Points, in no order, along strands that fork, close into loops and pass close to each other.
(in the rows, 128 means zero)
Two points are linked if the straight distance between their rows is under 109. Some points are linked to none.
(1619): [182  81 127 127 103 131 129 135 188 173 145 129 185 132  88 149 121 142
 140 106 115 215 115 154 131]
(2343): [163 118  70 160 154 109 135 115 146  91 135  96  99 131 106 101 129  90
  98  96  84 117 198 111  83]
(1598): [148  85 127 122  86 112 103 148 157 181 141 125 152 143 112 120 126 149
 133 110 119 221  80 162 161]
(2289): [ 76 115  83 131 142 127 129 129  98  79 126 105 104 172 160 166 132 143
 109 102 128  53  85 122  82]
(98): [119 130 145 156  94 122 139 180  50 151 137 179 154 181 134 124 177 157
  93 148 120  67 145 113 203]
(1027): [126 138 139 110 211 139  93 160 105 138 162 132  86  82 117  99 133 136
 158 203 127 159 151 132 108]
(369): [ 60 152 127 157 171 113 129 117  90 123 112 149 130 104 178 155 136 131
 145 124 154  57  59 103 109]
(236): [102 128 124 144 176  95 130 129 118 126  82 103  82 129 150 153  98  52
 103 124  84 103 145  86 141]
(2218): [ 77  79  95 122 116 130 134  94 124 132 115 130 126 136 117 153 142 140
 140 105 133 103 161 114 106]
(2189): [167 180 182 113 122 159 171  87 178 166 170  99 137  88  92 131 137 138
 162 130 117 165 179 100 127]
(1748): [239 182 180 138 126 110 144 105 189 125 183 149 161 156  94 138 147 144
 134 138 119 127  88 145 109]
(1984): [124 151 146 138 116 134 113 160 151 109  71 156 108 111 155  93 138 132
 175 132 147 111  88 132 137]
(953): [150 153 110 155 138  86 108 135 155 100 133 124 151 184  98  82 149 113
  95 102 152  93 161 131 122]
(663): [144 103  94 154 123 109 155 109 164 109 106 108 110 141  99 116 107  76
 113  71  88 132 178 111 114]
(1985): [104  95 160 107  89 123 115 130 180 138  92 128 150 115  96  93 120 145
 170 104 135 155  86 117 156]
(2138): [150 158 126 128 133 149 147 123  97 127 162 168 137 151  95 117 138 150
 111 129 161 116 207 132 108]
(1908): [104 139 124 106 223  87  80 156  80  98 124 149 120 117 145 110 166 122
 115 176 125  88 105 122 158]
(808): [105 169 104 115 158 108 122 134  40 114 123 142 130 126 162 147 141 143
 141 146 198  88 146 141 116]
(937): [161 170 150 109 130 151 157 131  77 120 140 175 133 142 134 139 124 165
 107 146 165 141 168 148 137]
(687): [ 96 107 131  90 110 122 141  48 139 152 117 131 123 100 123 133 105 149
  99 117 122 145 141 116 143]
(135): [115  97 122 174 115  89 117 110 130 156  95 126 108 128 148 119  63 115
 120 115 142 150  97 125 105]
(1564): [ 84  99 178 128 133 116 124 137 139 149 106 149  82 125 134 112 133  89
 133 125  98  96  80  66 169]
(677): [122  72 159 105  93 135 125 122  77 162 160 133 146 137 129 140 142 188
  66 138 117 145  60 140 184]
(571): [128 106 128 116  70 159 130 119 119 173 139 114 158 109 163 129 102 160
 163 138 185 188 105 176 134]
(414): [121  74 130 102 107 142 111 130 129 209 129 113 168 111 123 171 128 162
 150 136 149 201 148 128 154]
(991): [ 69  94 118 117 113 135 135  95 127 178 101 119 127  93 155 174  90 121
 189 122 131 154 130 120 131]
(1891): [117  96 120  91 130 138 145  76 133 106 120 158  90 106  99 122 139  94
  93 106  93 102 181  89 132]
(1187): [123  87 126 147  88 126 131 130 126 163 166 153 144 180  90 114 130 106
  86 113 111 125 172 118 180]
(1306): [121 153  85 155 129 148 156 120 119 144 166  82 107 173 116 153 152 136
 129 107 122 104 235 102 114]
(851): [ 96 116 163  90  80 155 151 105 172 168 155  82 135  98 100 130 129 142
 173 119 121 188 111 138 128]
(1836): [183 114 139  93  86 169 157 115 166 150 220 176 215 161  86 152 144 148
  95 129  60 181 136 153 158]
(1602): [108 152  89 137 189  97  92 168  71  96 139 115  95 161 158 129 152 118
 136 148 137  93 125 136 101]
(1572): [ 62 120 131 107 111 130 131  86 151 143 124 157  99 122 137 113 126 133
 173 106 117 138  89 126 125]
(427): [112 132 164  97 137 125 115 107 152 130 117 131 110 108 112  76 136 147
 113 136 145 117 103 106 143]
(2426): [147  93 166 121  97 140 145 106  87 136 162 133 109 125 135 106 113 152
  34 141 125 136  64 126 156]
(890): [153 106 134 124  84 143 142 121 135 181 189 169 156 165  92 111 112 101
  88 133  81 178 158 113 200]
(2087): [105 151 100 139 133  99 121 151 129  67  75 133 116 167 156 121 168 116
 139  98 115  87 110 147 147]
(1976): [162 125 153 144  97 155 122 150 172 188 168 161 227 156 104 143 132 151
 144 136 120 177 155 142 164]
(1894): [138 119  37 148 197 136  98 156 123  87 143  90 111  86 110 125 135 118
 166 143  59 120 187 144  64]
(2089): [123 109 133  86 136 146 125 126 119  93 114 152  95 138 107 123 158  85
  85 126 113  85 158  87 157]
(12): [ 67 127 131 131 115 112  93 139 153 129  90 125 122  99 134  92  89 117
 180 117 153  90  86  98  87]
(801): [150 162 147  75 156 143 136 101 111 105 154 143 104 101 118 118 130 140
  77 161 124 143 146 129 125]
(661): [ 79  93 166 127 121  90 125 118 121 167 118 143 121 141 137 133 133 112
 139 115 106 129  69  96 198]
(71): [110 116 120 137 108 104 131 136 145 102 100 142 105 181 130 113 156  86
 137  87 111 111 119 132 153]
(794): [102 129 101 144 128  84 137 124 176  86 106  93  97 179 114 113 123  82
 142  73  94 110 140 117 116]
(125): [106  92 170 101 127 155 133 116 120 140 131 147  68 108 126 122 130 148
 105 143 122 121  99 101 117]
(734): [ 88  97 126  91 117 148 145  41 130 156 117 123  96  54 122 135 104 159
 128 106  74 147 141 105 124]
(962): [ 57 161  94 140 174 118  88 165 153 117  84  80 101  98 119 149  88  83
 169 118  90  67 135  83  94]
(1069): [ 94 114 160 100  95 156 152  72 157 159 141  74 103  73 107 134 104 151
 145 115  81 178 136 117 123]
(2456): [106 127 100 136 209 106 108 160  75 108 154  99  86 149 141 142 146  95
 100 160 108  85 134  98 111]
(1593): [111 154 151  94 106 154 129 114  84 102 112 144 122  91 165 124 133 202
 128 149 169 120  74 163 128]
(209): [182 149 155 149 118 134 147 139 177 144 134 140 155 116 112 121 133  97
 200 125 180 134 158 120  88]
(187): [142 159 106 129 155 135 105 120 163 115 140 145  87  87 121  88  95 127
 136 141  95 152 113 145  60]
(1661): [144  85 139 118  98 169 122 163 138 128 105 172 161 136 122 148 175 152
 180 118 162 154 132 163 136]
(1560): [191 118 160 108  85 172 177  93 163 121 195 171 152 151  84 151 163 143
  98 117  91 157 127 154 139]
(2381): [ 64 122 125 126  96 112 133 102 140 174 121 140 119 108 161 129  93 119
 203 118 143 159  89 139 124]
(1703): [ 95  76 149 145 124 107 127 123  77 184 149 144 172 163 125 133 141 120
  72 128 140  83 106  76 205]
(1766): [104  86 138 134 113 132 116 114  94 205 139 135 162 139 121 169 114 163
 107 143 152 152 146 119 160]
(1198): [164 123 137 159 106 115 114 167 165  80  69 125 179 144 116 117 157 131
 143 100 171 102 140 142 130]
(1231): [137 171 135 127 118 127 133 134 145 128  82 125 150  80 184 133  59  94
 187 135 164 149 114 155 117]
(720): [ 88 126 109 138 116 106 103 122 130 107  92 110 134 126 144 111 132 124
 149 119 181  82 118 130  99]
(1366): [ 92 126  62 124 193 117  65 172 136  71 139 138  96 123 110 109 132 102
 120 151  75  92 113 155  80]
(951): [147 132 119 128 167 103 134 131  39 114 138 153  93 145 147 142 119  98
  63 156 131 103 135 109 140]
(883): [134 130 137 138 167  80 104 119 138 131 109 119  90 104 120  87  78  78
  88 134  97 140 101  85 136]
(389): [ 95  92 129 138 146 116 136 118  74 118 142 165  84 145 140 116 150 105
  87 126 124  70  73  96  98]
(1279): [120 132  69 151 143 124 106 148 126  99 127  45 127 136 138 111 122 125
 126 130 177  85 160 124  60]
(939): [112 130 121 154 107 134 118 185 110 117  66 146 113 128 177 139 162 133
 187 125 157 111  98 151 137]
(1555): [140 176 154 152 120 110 114 145  97 160 142 146 115 138 137  67 159 171
 105 165 160 110 102 117 181]
(1954): [159 196 171 150  84 123 143 137 149 136 140 101 162 132 125  79 133 180
 127 142 161 156  94 169 165]
(538): [110 114 138 111 103 128 115 148 158 205 167 157 199 155  92 134 151 140
 163 123 121 177 154 121 176]
(1266): [142 151 185 101  87 170 142 112 133 124 167 149 200 153 106 117 132 166
  62 144 101 144 153 133 200]
(1304): [120 159 103 153 129 150 152 147 143 120 143  80 124 176 129 160 159 105
 178 101 149 116 208 127 116]
(1643): [ 98  66 111 117  95 142 112 164 131 149 117 166 129 164 117 136 180 145
 162 103 137 149 115 145 143]
(1072): [228 174 170 147 131 121 156 105 169 117 157 161 178 147 121 139 127 130
  93 137 121 143 136 142 134]
(38): [145  95 109 120 181 127 102 137 120 110  95  97 100  78 112 128 116 118
  84 138  96  99 197  77 112]
(1915): [160 143 125 102 143 129 143 116  63 119 155 182 100 136 128 128 116 125
  60 147 131 125 153 131 130]
(355): [135 102 100 115 104 127 154 160  53  80 144 103 108 200 150 155 133 108
  66 107 119  60 111 117 165]
(76): [114 135  94 139 174 110  88 149 141 101 116 157  74 111 131 104 109  93
 121 137  83 120 110 134  77]
(654): [128  65  77 110 110 152 167 131  65  91 164  78 122 194 126 172 125 115
  64  98 108  63 105  93 146]
(922): [104 125 181 113 140 123 126 133 159 133  89 130 107 125 114 122 141  83
 147 116 121 120 147  86 182]
(2163): [ 74  43 112 164 134 104 117 131 102 172 104  95 168 143 140 193 125 123
 131 106 154 118  97 109 127]
(218): [116 177 156 122  85 156 136 101 112 169 168 130 161 126 138 106 123 170
 138 155 199 135 143 147 152]
(1578): [110 198 137 110 113 136 118 118  93 146 172 166 136 136 136  86 150 161
 143 161 198 115 147 136 133]
(1768): [105 110 191 108 111 169 130 135 149 137 122 112  71  97 135 128 121 131
 121 143  85 156  82 124 129]
(990): [178 166 167 133 154 150 126 170 104  99  86 161 101 113 164 146 127 133
 123 165 143 164 123 155 126]
(893): [ 67 106 123 105 108 108 113 114  99 173 128 169 153 140 144 140 182 171
 156 118 130 125  87 139 197]
(1034): [ 95 122  59 123 188 118  87 156 124  73 133  88  90 142 136 141 114 118
 103 129  76  72 108 128  71]
(25): [165 192 161 128 128 138 186  88 181 152 151  74 125  76 105 131 108 110
 199 118 101 185 152 108 110]
(497): [175 164 125  91 177 125 118 115 115  73 135 167 148 109 125 112 131 147
  92 159 148 149 148 161 115]
(1059): [ 86 150 101 153 184  83 125 123 107 122  98  70 110 149 173 174 106  89
 122 129 122 100 155 100 123]
(986): [101 135  88 137 169 143 114 124  99 112  76 141 110  73 158 173  77 124
 119 136 112 105 138 127  69]
(609): [ 99 180 118 141 180  89  98 142 135 123  93 133 113  99 160 124  93  85
 164 151 123 137 118 132 117]
(1359): [177 150 124 125 137 151 146  99 135 121 163 125  81 104 122  94 118 150
 104 145 111 182 124 152  63]
(2102): [115 171 180 108  80 142 128  98 140 130 164 110 169 144 105  93 138 190
  70 141 125 132 109 148 183]
(1727): [128 146 152 144 106 111 135 115 125 144 105 129 128 123 171 120 109 154
 133 130 150 162  94 155 168]
(2504): [128 154 160 107 195 115  87 138 143 129 145 121  86  92 114  82 117 115
 134 183 114 153 115 108 129]
(973): [176 113  93 127 155 106 138 178  45  72 135 129  88 161 149 140 121  70
  64 149 113 110 143 129 128]
(1136): [126 151 122 129 188  93  69 179 142  88  94 105 131 129 125  93 143 107
 160 154 138 108 130 118 120]
(385): [102 123  81 128 142 119 103 122 127  87 112 109 113 149 125 114 130 130
 110 118 154  90 150 136  65]
(156): [167 175 164  99 163 155 139 101 165 135 148  92 117  70 105 112 141 138
 136 165 130 160 177 104 116]
(16): [168 148  82 135 143 120 128 104 158  85 131 137 145 110 124 105 133 117
 154 119 171 121 165 155  51]
(905): [160 119  68 103 161 125 144 170  56  75 175  80  65 184 141 146 115  88
  71 138 104  98 144 109 132]
(1462): [151 142  73 152 207 123  98 173 152  97 115  97 123 101 123 147 123  89
 167 158 105 127 184 139  73]
(1568): [ 94 122  85 144 147 100 139 100 117 114 168  76  89 177 131 127 141 108
  85 102 113  66 147  91 103]
(1275): [114 103 120 138 123 137 119 141 162  93  44  98 152 116 123 172 104 103
 146  93 134 111 158 125 100]
(1570): [156 184 169 138  98 143 125 155 124 132 133 121 145 118 127  67 160 192
 126 165 174 122 119 143 176]
(17): [188 182 118 163 157  91 161  93 160 132 144 145 141 136 113 138 123  87
 140 116 120 159 197 123 115]
(1081): [162 100 180 109  94 169 158 123 184 141 162 125  93 113  85 117 145 129
 135 117  84 184 122 136 128]
(1758): [120 177  81 131 157 128 137 148 145  99 122  48 106 165 164 161 129 106
 170 114 141 114 180 127 117]
(116): [175 107  48 167 185 110 101 121 121  91 142 104 105  79 106  97 142 122
 116 133  67 127 192 127  73]
(323): [121 121 129 129  92 144 137 173  84 113 143 165 150 201 120 130 177 127
 103 122 120  82 161 123 191]
(118): [220 173 138 112 163 119 131  92 161  90 156 146 169 116 102 115 123 143
  83 141 142 153 146 152 116]
(326): [212 131 126 144  98 134 157 123 136 110 168 190 132 160 103 108 120  67
  73 126 105 140 151 120 157]
(1454): [144 133 120  97 121 148 138  93 160  64  92 174 164 109 135 127 142 150
 143 104 158 124 130 175 108]
(1193): [ 74  78 132 105  91 134 108 119 178 142 108 155 120 110 106 108 139 129
 185  92 124 131  84 123 115]
(419): [132  94 110 143 109 113 136 132  74 117  98 172 119 169 159 154 121 115
  87 111 123 133 124 158 156]
(412): [139 128  95 110 148 122 159 152  32  71 178  91 102 188 149 172 123  80
  55 145 125  64 114  85 155]
(1047): [122  99  72 129 133 150 147 123  97 105 102  94  85 132 145 173 122 127
 107 109  93  92 186 105  88]
(2235): [141 167 145 167 124  93 124 114 129 151 110 121  98 130 161  98  75 121
 124 133 140 182  87 146 129]
(1421): [114 121 134 109  80 141 105 157 119 189 170 142 183 153 113 111 167 209
 122 144 120 160 103 151 191]
(1053): [ 77 163 173 124 135 113 140  92 108 140 128 124  94 101 174 125 118 153
 121 147 114 131  35 129 145]
(2340): [138 160 108 124 150 124 113 133  97 121 159 154 105 146 118  89 155 142
 126 151 180 122 166 133  96]
(1670): [ 86 141 118 143 164 104 119 126 148 128  70 106  98 106 126 136  83  79
 148 109  79 109 151  87 105]
(433): [135 115 114 150 128 150 140 103 156 133  74 135 118  73 136 158  97 118
 158  98  94 154 169 114  93]
(357): [109 111 132 150 186  97 102 107 123 148 112 113  94  82 129 112  78 111
  88 143  97 107  94  66  89]
(2010): [118  97 181 149 155 118 129 125  90 159 103 135 115 108 169 156 110 123
  91 152 137 111  90  84 153]
(1392): [ 80  52 131 134 113 129 132 123  90 154 147 172 101 154 136 138 166 132
 123 106 115 101  77 112 127]
(711): [137 117 142 109 102 125 124 118  93 115 160 162  99 137 115  76 138  90
  60 145 127  92  94  91 171]
(556): [100 100 149 136 169 146 126 118  88 156  95 118 103  92 148 171 107 120
 120 147 137  97 151  79 123]
(1840): [ 75 162  98 127 159 127 102 131  81 118 127 151 131  84 192 139 118 130
 157 153 165  71  81 131  81]
(1302): [ 71 125 141  97  90 129 129 106 131 155 141 145 117 123 145 116 162 172
 169 118 133 138  56 150 161]
(19): [167 116 146 142  80 150 145 145 168 157 129 123 154 101 132 107 109 118
 201 119 181 161 119 149 108]
(873): [114 159 125 120 201 109  74 164  77 104 114 152 117  91 165 112 133 154
 138 191 130 110  73 147 130]
(1510): [188 126 140 136  71 125 133 149 179 112  84 127 189 107 126 104 144 171
 179 104 148 170  62 178 156]
(776): [ 78 150  91 118 219 118  79 148  89 115 135 152 119  82 154 136 114 128
 147 182 126 104  83 145  93]
(1852): [163 161 129 149 147 113  97 190 169  64  74 117 153 128 124 101 162 108
 173 123 165  92 132 133 118]
(1031): [ 66 144  96 126 204 122  88 158 128 111 125  68  97 109 141 158 135 100
 162 153 112  65 149  83 101]
(1373): [147  71 103 142 123 145 147 120 146 144  85 151 130 107 127 180 105 108
 149  93 103 180 165 144 116]
(756): [133 131  56 129 178 128 102 148 150  89 124  15 131 124 127 125 101 127
 139 137 133  95 183 118  78]
(1540): [ 97 113 189 112 112 112 131 115 109 190 147 125 136 140 140 137 139 142
 110 135 104 143  87 100 235]
(2518): [164  84 143 142  86 147 139 138 187 160 122 120 153 106 107 128 104 134
 187 105 124 209 102 155 108]
(60): [144  95 134 109 112 116 147  83 170 122  93 147 130 113 109 132  88  88
 115  90  78 173 133 118 155]
(699): [127 139 114 110 164 146 107 133 157  77  62 106 140  82 119 150 118 107
 149 119 133  90 188 116  93]
(518): [117  76 121 144  99  94  95 130 127 193 113 128 167 129 135 130 103 161
 130 113 158 178  77 143 155]
(738): [129 151 149 134  94 124 140 104 172 160 163 142 139 148  97  96 126 137
 145 120 147 158 144 134 145]
(869): [118 114 115 133 119 134 138 164  97 113 144 112 122 200 117 146 154 121
  88 117 133  82 188 121 145]
(2090): [129 100 144 129  85 138 122 141  83 177 159 155 167 149 120 102 146 215
  78 147 132 123  86 136 196]
(1021): [ 83  82 110  95  99 129 136  97 159 164  93 110 163  84 110 149 114 123
 190 108 142 139 163 115 132]
(913): [166 113 146 147  95 138 133 172 123 114 117 175 166 178 109 121 167 135
 104 111 138 111 157 140 187]
(635): [163 144 181 137  84 150 139 139 173 175 163 100 220 147 100 144 122 165
 137 139 134 188 129 164 172]
(767): [117 188 109 124 151 108  96 175 137 129  95 112 140  75 172 108  67  72
 192 147 157 120 113 142  99]
(2350): [130 125 142 113 199 107  89 150  99 130 163 141  59 100 126  76 133 101
 104 184 104 132  88 109 130]
(1828): [111 119 133 145  84  85 117 132 144 140 155 152 136 190  85  71 141  84
  99 101 111 104 144 102 193]
(303): [172 147 170 126  80 107 159 130 175 144 178  82 222 152  74 167 133 130
 116 101  68 201  82 169 158]
(1882): [106  82 101 143  72 132 114 152 102 141  93 129 161 123 167 139 124 146
 171 121 201 124 115 166 112]
(2026): [ 78  75 109 157 132 114 137 140  64 183 131 120 156 162 158 202 159 137
 151 121 155 110 105 115 144]
(137): [128 156 164 110  69 133 169 117 175 150 150  79 173 112 101 107 112 135
 208 102 141 177  82 158 131]
(1635): [174  95 163  93 100 133 145 124 187 141 159 104 194 134  82 167 141 150
 126  92  89 207  88 164 153]
(2047): [ 91 155 148 102  98 183 137 118 130 105 129  71 113  56 144 148  84 168
 110 159 124 140  83 151  71]
(2281): [197 133 120 123 151 132 155 153 116  86 153 177 106 154 114 126 155  66
  97 134 103 130 161 126 129]
(1194): [154 124 147 139 132 129 128 137 187  93  62 135 152 119 108 130 112 108
 152  98 139 133 137 127 109]
(2320): [ 96  44 113 117 100 131 123 178  91 122 111 163 103 176 125 149 176 125
 129  97 106 106  96 131 140]
(1704): [ 69  84  86 124 121 154 145 127 110 123 121  90 100 158 140 188 146 136
 147  95 109  83 156 111  95]
(1950): [161 118 133 127  91 152 162  72 147 146 170 118 107 114 110 115 108 159
  93 115 113 187 136 158 100]
(1221): [120 171  71 143 202 107 119 144 121 100 113  71 107 135 156 165 116  89
 149 134 115 131 179 131 103]
(123): [131 105 165 137 145  91 122 112 107 147 114 117 106 120 146 118  95  82
  65 133 128 109  94  77 174]
(1736): [114  96  89 126 138 136 168 108  66 118 174  87  97 170 137 169 136 117
  69 108 103  64 152  75 129]
(520): [ 78 143 157 144 157 119 135 119  96 135 102 161 113 100 189 141 137 143
 142 130 124  96  41 106 157]
(1181): [119 133 129 122 158 125 117 105 100 134  98 119 127  94 143 141 105 133
 112 154 169 110 173 105 111]
(2477): [112 142 179 115  96 143 118 149 176 120  85 124 131  95 124  86 135 144
 196 114 142 135  73 129 148]
(2211): [ 82  82 105  97 105 120 136  84 136 166 147 157 127 145  93 148 153 125
 139  97 110 143 166 117 159]
(1324): [125 104 168 161 116 106 146 129  66 183 163 155 143 152 141 114 156 142
  78 142 127  90  65  99 203]
(1872): [ 84  86 117 134 121 117 136 142  59 132 111 141 152 178 142 181 161 147
 121 108 145  86 122 128 170]
(1832): [183 139 153 165  97 136 158 120 188 172 171 176 210 163  99 163 128 131
 159 130 129 136 173 130 133]
(1668): [155 180 165 132 116 123 144 109 170 149 177 102 114 130  99  81 109 142
 138 137 144 171 123 134 111]
(1466): [134  73 123  95 106 135 144  61 115 148 140 134 109  99 101 112 119 136
  71 112  98 129 169  98 144]
(859): [129 113  88 135 182 124 101 149 138  98 107  44 109 114 120 135 131 120
 110 129 103  88 203  79  98]
(381): [138 126 143 115  95 137 131 133  99 113 178 187 128 169  90  71 152 111
  60 138 128  78 148  99 166]
(1600): [108  85 102 131  81 131 115 110 122 159 116 149 159 128 143 123 117 161
 148 121 177 165 101 164 121]
(410): [114 123  76 140 193 111 121 135  94 121 172  48  73 157 141 137 134 106
  96 130  85  78 132  77  99]
(1775): [218 157 163 121 124 133 153 106 192 108 177 132 125 111  98 129 150 148
 160 148 125 132  90 139  61]
(623): [195 128 132 108 173 150 145 136 148  87 124 173 114 118 109 142 160 114
 121 131 117 124 167 119  89]
(983): [124 108  84 150 133 155 139 113 103 113  82 135  95  86 149 158  99 126
 115 110  94 118 174 117  73]
(993): [152 124 144 119  77 129 150 150 164 125  82 107 203 102 145 126  99 140
 208 103 143 178  54 184 151]
(698): [162 151 101 142 128 106 125  96 169 107 148 150 160 148  96  81 135 129
 127 111 175 115 169 139  85]
(1968): [ 96 144 162 107  87 159 140 114 121 110 122  98 115  92 147 131 118 173
 116 146 125 150  58 175 108]
(1993): [128 105 172 126  83 148 134 129 111 168 157  89 138 138 126 152 133 181
  84 143 128 180  94 171 158]
(1003): [ 94 128  99 126 138  96 120 124 137  58  84  97 132 176 152 147 132 106
  88  92 115  69 119 131 152]
(2057): [136 146 143 166 123 101 124 169  58 154 129 154 126 168 147 100 164 155
  82 149 144  65 105 103 196]
(2421): [121 132 128 153 158 140  99 193 113 109  82 121  86 132 160 159 118 105
 144 146 132 102 137 118  88]
(574): [128 200 174 118  74 115 169 121 160 109 138  52 172 111 113  84 123 134
 176 111 141 168  65 178 124]
(2307): [158 191 144 112 132 152 115 138 174  70 101 134 137  69 150 116  90 136
 153 145 120 158  60 173  91]
(1851): [113 154 117 144 117  92  99 121 127 112 116 144 144 157 124  87 148 143
 111 112 176  92 128 135 144]
(2157): [109  99 124 124 102 138 126 105 182 133  83 110 119  66  87  99  79 127
 170 100 114 117 141  92  74]
(1747): [125 114 132 159 106 147 112 170 113 142  68 160 112 125 177 162 109 124
 178 136 143 149 112 154 119]
(871): [129 144 149 125 123 174 128 155 111 123  83 165 101  99 172 161 106 148
 148 152 151 171 106 152 104]
(1966): [ 62 149  58 136 176 129 113 134 121 134 143  55 108  81 147 143 122 112
 181 147 116  55 156  79  67]
(867): [192 169 179 127 155 147 143 148 156 102 116 156 119 115 143 148 141 117
 133 144 125 174 112 149 125]
(2468): [120 105 113 156 118 150 132 170 106 134  90 119 113 147 157 173 126 114
 162 129 157 131 169 137 103]
(1058): [178  91 124  99  77 152 134 150 150 164 190 171 189 151  99 131 129 106
  81 133  65 192 125 138 192]
(1417): [153 166 182 153  76 120 167 113 167 166 191  89 193 158  94 139 138 142
 137 125 104 199 108 173 149]
(1337): [123 119 135 129 161  99 112 123 103 128 161 155  72 126 129  81 139 104
  76 155 125  97  76  92 129]
(1038): [165 155 100 113 129 126 144 101 186  72 100 161 155 101 132 117 119 125
 166 107 150 134 105 165  69]
(1234): [152 145 117 150 133 143 152 131 145 141 123 113 125 120 116 143 141 100
 167 124 163 132 212 117  92]
(1904): [161 128 163 122  88 153 141 123 126 129 133 183 193 158 115 127 154 162
  83 129 123 142 138 159 194]
(1994): [196 135 135 174 118 127 163  95 163 148 149 160 176 162 100 167 129 111
 131 112 136 141 193 131 113]
(321): [111 153  92 165 127 106 136 117 124 151 177  91 106 187 106 112 131 109
  95 119 128  97 201 103 117]
(1592): [128 149  99 111 181 172  92 141 108 112  96 138 109  29 139 153  72 145
 122 177 104 118 134 140  61]
(1042): [146 142 151 130 105 131 138 131 165 123  64 122 170  94 161 147  75 128
 185 113 140 174  93 164 144]
(1559): [182 190 118 144 180  83 149  94 174 125 121 122 137  97 112 118  92  87
 181 117 113 173 147 121 100]
(1260): [165 140 143 103 106 149 143 101 139 101 115 175 170 135 117 122 149 163
 105 117 149 146 125 168 155]
(1390): [142 170 134 132 136 120 161  92 176 143 128 121 107  95 109 104 100 105
 183 111 115 168 159 108 114]
(2365): [119 127  80 173 107 102 149 112 117 140 142 127 134 202 138 140 122 109
 113  95 145 143 172 163 116]
(783): [116 142  62 113 187 124 102 165 103  48 152  94  91 182 145 134 151 131
 121 135 101  90 119 157  95]
(2427): [122 149 160 119  56 170 144 110 117 158 177  86 154 116 137 120 122 167
 132 150 174 168 125 173 118]
(901): [110 125 156 110 162 132 112 147 125 125 104 125  86 131 115 126 151  85
 120 136 123  86 179  70 145]
(974): [125 148 164 119  94 110 117 107 147 126 138 125 125 139 105  51 136 172
  90 121 139 125  76 139 163]
(153): [155 120 173 102  80 173 166 107 175 130 190 116 135 134  72 139 171 161
 118 112  88 172 117 162 119]
(2495): [ 81 141 139 104 113 158 110 118 145 136 109 128 110  70 155 121  94 143
 160 150 150  98  77 121  91]
(1343): [ 91 125 143 118  85 139 120 141 131 187 159 166 156 152 120 123 178 165
 159 139 124 149 123 135 207]
(653): [156 130  86 177 114 122 163 123 131 139 169 149 108 190 115 138 136  90
 109  93 106 142 189 147 112]
(521): [134 128 140 130 112 121 136 127  91 134  84 182 120 136 166 140 137 150
 117 126 133 153 102 172 180]
(2129): [135 134  97 135 179 118 102 149 104 126 151 130  92 109 121  96 135 128
 147 169 149 130 161 132  75]
(161): [111 149 133 106 142 175 113 117 130 130 118 111  95  50 147 125  82 156
 131 167 133 130 114 124  70]
(805): [136 151 113 138 138 121 109 163 114  88 155 124 115 196 114 102 169 103
  87 120 133  87 165 117 143]
(272): [146 203 153 128  96 107 151 113 154 122 162  84 141 116 133  71 103 144
 156 128 163 166  87 166 120]
(2342): [190 199 157 118 159 127 120 143 152  89 119 115 146  86 151 122 119 144
 134 159 142 166  89 173 115]
(2424): [118 142 113 103 192 121 115 131  41 112 122 142 122 123 143 165 114 145
 107 173 164 100 177 120 101]
(564): [142 134 147 131 107  91 143 115 176 135 145 158 118 177  80  77 129  73
 125  89 102 140 141 106 180]
(2035): [125 115 122 134 180 122  91 127 132 142  94  95 107  54 107 102  81 122
 117 150 115 103 150  78  83]
(104): [206 138 136 107 175 149 141 117 187  95 153 154 120  83 100 128 148 134
 153 144 103 132 122 129  54]
(294): [ 57  69  80 144 120 132 134 110 117 116 124  94 122 185 151 183 142 138
 138  86 116  78  93 124  99]
(241): [155  96 119 140  81 131 111 168 164 153 104 147 191 134 124 121 156 146
 192 105 162 168 102 168 154]
(2140): [136 107 123 160  92 135 117 160 118 109  79 122 175 151 137 136 139 144
 137 116 198 112 157 153 138]
(304): [102  91 148 144 119 135 131 117  67 189 152 149 151 159 120 165 126 137
  81 145 137 109 159  91 181]
(2467): [161 136 134 105 167 164 134 133 166  72  77 153 133  80 117 168 149 109
 149 129 113 111 172 119  83]
(131): [117 100  98 173 113  97 122 121 107 131  97 132 129 172 150 139  97 117
  90 104 145 128 140 145 122]
(1978): [ 86 133 112 128 137 121 143 135  55 110 116 125 126 165 158 183 149 148
 130 120 159  81 147 126 128]
(2394): [111 155 129 111 193  88  69 140 119 103  98 114 142 103 131  87 143 129
 132 170 171  93 130 113 156]
(2060): [ 85 113 118 118 104 129 120  95  92 118  91 159 160 102 172 134 139 173
 147 126 177  98  69 153 126]
(62): [137  77 117 148  97 141 126 143 142 191 106 122 155 130 128 172 117 117
 169 119 131 186 173 134 135]
(1229): [149  91 142 119  86 137 140  89 129 149 164 129  96 129 114 107 102 139
  64 122 114 167  95 136 135]
(1725): [153 131 184  99 119 167 160 127 156 128 146 127  71 121 124 111 136 103
 108 139  87 170 121 127 136]
(2441): [117 116 126 117  92 150 142  99 141 149 159 184 120 149 104 129 160 140
 144 108 133 149 171 143 131]

How many points has the smallest loop of links through each point below? Write - if it is on no loop.
(414) | 21
(1600) | 24
(209) | 27
(135) | 6
(161) | 22
(1359) | 31
(1894) | -
(1260) | 11

A fork is a point with three links, a tip a point with one. Leave the first point through the second and follow the links. Name the first fork or tip that comes.
(1725); (1081) | (564)
(1602); (783) | (677)
(1229); (1950) | (1568)
(137); (851) | (1540)
(859); (38) | (2163)
(661); (1564) | (272)
(1003); (2087) | (1221)
(2424); (1181) | (720)
